The views of a scene show one set of named points, each view turned or mirrored, shifted and resized as a whole, with a little noise and some points left out.

Scene 1
View 1
j_610: [ 19 -10  14   6  -4   4   1 -10  -8 -16  -3  -3  -1   3]
j_391: [ 13 -17   6  -1  -4   9  -8  -8 -30 -14   7  -8   4  -7]
j_706: [ 17  -8  13 -10  -4  12   5  -5  -9 -11   4  -6  -2   0]
j_660: [  7  -3   2 -25  -6  22  14  -3  -4  -6  19  -1  -3  -6]
j_819: [ 15 -16   5  12  -5   2  -9 -12 -25 -14   4  -5   5  -4]
j_115: [ 14  -9  11 -12  -4  12   5  -5 -11 -12   6  -4  -1   0]
j_603: [  7  -1  -4 -18  -9  22  14  -4  -1  -7  23   4  -1  -7]
j_859: [ 16  -6   4  10  -6   7   1 -11  -4 -13   5   2   1  -2]
j_855: [ 17 -14  20 -12  -3  11   1  -6 -18 -12  -2  -9  -1   2]
j_157: [ 12  -3  -8  17  -7   7   2 -12   0 -11  15   7   3  -6]
j_108: [  2  -2 -15 -14  -9  21  11  -5  -5  -5  32   6   2 -14]
j_733: [  4 -18 -15   4  -7   8 -13 -11 -38  -9  26  -3  11 -18]
j_721: [ 24  -8  23   5  -3   5   6  -9   2 -15 -12  -3  -5   8]
View 2
j_721: [  7  -1   6  22   0  -1  -6 -13   3  11  -6 -14   1  11]
j_660: [  0  -7  -4 -13 -19  -1  -1  16   8  18 -14  -5   7  -5]
j_603: [  0  -3   0  -9 -20  -3  -4  20   8  16 -16   1   9  -4]
j_157: [  7   0  10  22 -16   0  -7  18   5  13 -12  18   5  12]
j_819: [ 14  -6   2  19 -16   9  14   5   0  14  -4   6  -8  27]
j_391: [ 12 -10  -3   8 -19   9  17   7   1  15  -5   3  -8  24]
j_859: [  8  -3   6  19 -11   2  -3   7   3  13  -9   5   1  14]
j_108: [  0  -4   0 -10 -28   0  -1  32   8  17 -16  14   9   0]
j_733: [ 14 -11  -3   3 -29  14  22  28   2  15  -7  23  -7  26]
j_706: [  5  -6  -1   3 -13   0   3   2   5  16  -8  -8   0   8]
j_855: [  9  -7  -3   4 -10   3   9  -6   3  13  -4 -14  -6  14]
View 3
j_391: [ -5   2  -6  -1 -17  -2 -10 -17   1  13   1   1   2   5]
j_721: [ -8   8  -7  -8  -5   7   4 -14 -10  -1   3  -8  11 -11]
j_855: [-10  12  -4  -5  -8   2  -4 -17  -4   3   6  -3   5  -2]
j_859: [ -4  -1  -8  -7 -14   4  -3 -10  -3   6   0  -7   6  -7]
j_108: [ -6   3  -6  -6 -22   1 -18   1  13  10   5 -11  -5  -6]
j_610: [ -7   4  -7  -6 -10   5   0 -14  -7   4   1  -5   8  -6]
j_115: [-10  10  -5  -5 -11   2  -7 -11   1   3   7  -6   2  -5]
j_157: [ -1  -8 -10  -8 -18   4  -5  -6   1   8  -3  -9   5  -8]
j_819: [ -5   0  -6  -3 -14   0  -5 -20  -5  11  -1   0   6   3]
j_706: [-10  10  -5  -6 -10   3  -6 -11  -1   3   6  -7   3  -6]
j_733: [ -4  -3  -6   0 -25  -4 -16 -15   6  18  -1   1  -2   9]
j_660: [-10  12  -4  -6 -14   3 -14  -2   9   3   9 -12  -3  -8]
View 4
j_391: [ -1  -4  -1   4  -5  -1  16   0  -5  -1  -6   5 -15  -2]
j_721: [ -7  -8   0  22  -9  -5  13   7   5   4  -2 -10  -3 -17]
j_115: [ -3 -10  -2  16  -4  -4   9   1  -6  -1  -8   1  -6  -6]
j_819: [  0   1  -3   2  -1   1  17   1  -2  -2  -5   3 -12  -1]
j_859: [-4  0 -3 12  1  1 12  3  3 -1 -3 -4 -2 -7]
j_603: [ -4  -7  -8  18   8  -2  -1  -3 -12  -7 -11   3   5   0]
j_610: [ -5  -6  -1  15  -5  -3  14   4   3   2  -3  -5  -6 -11]
j_706: [-4 -9 -2 17 -4 -5  8  1 -4  0 -8  0 -4 -6]
j_660: [ -4 -12  -6  19   4  -5  -2  -3 -13  -5 -13   4   3  -1]
j_108: [ -1  -2 -10  10  13   1  -1  -4 -13  -9 -12   6   6   6]

Which points are out of place in each view (at most two, in the order of its rows)? Write - if all are in place.
view 1 | -
view 2 | -
view 3 | j_391
view 4 | j_819
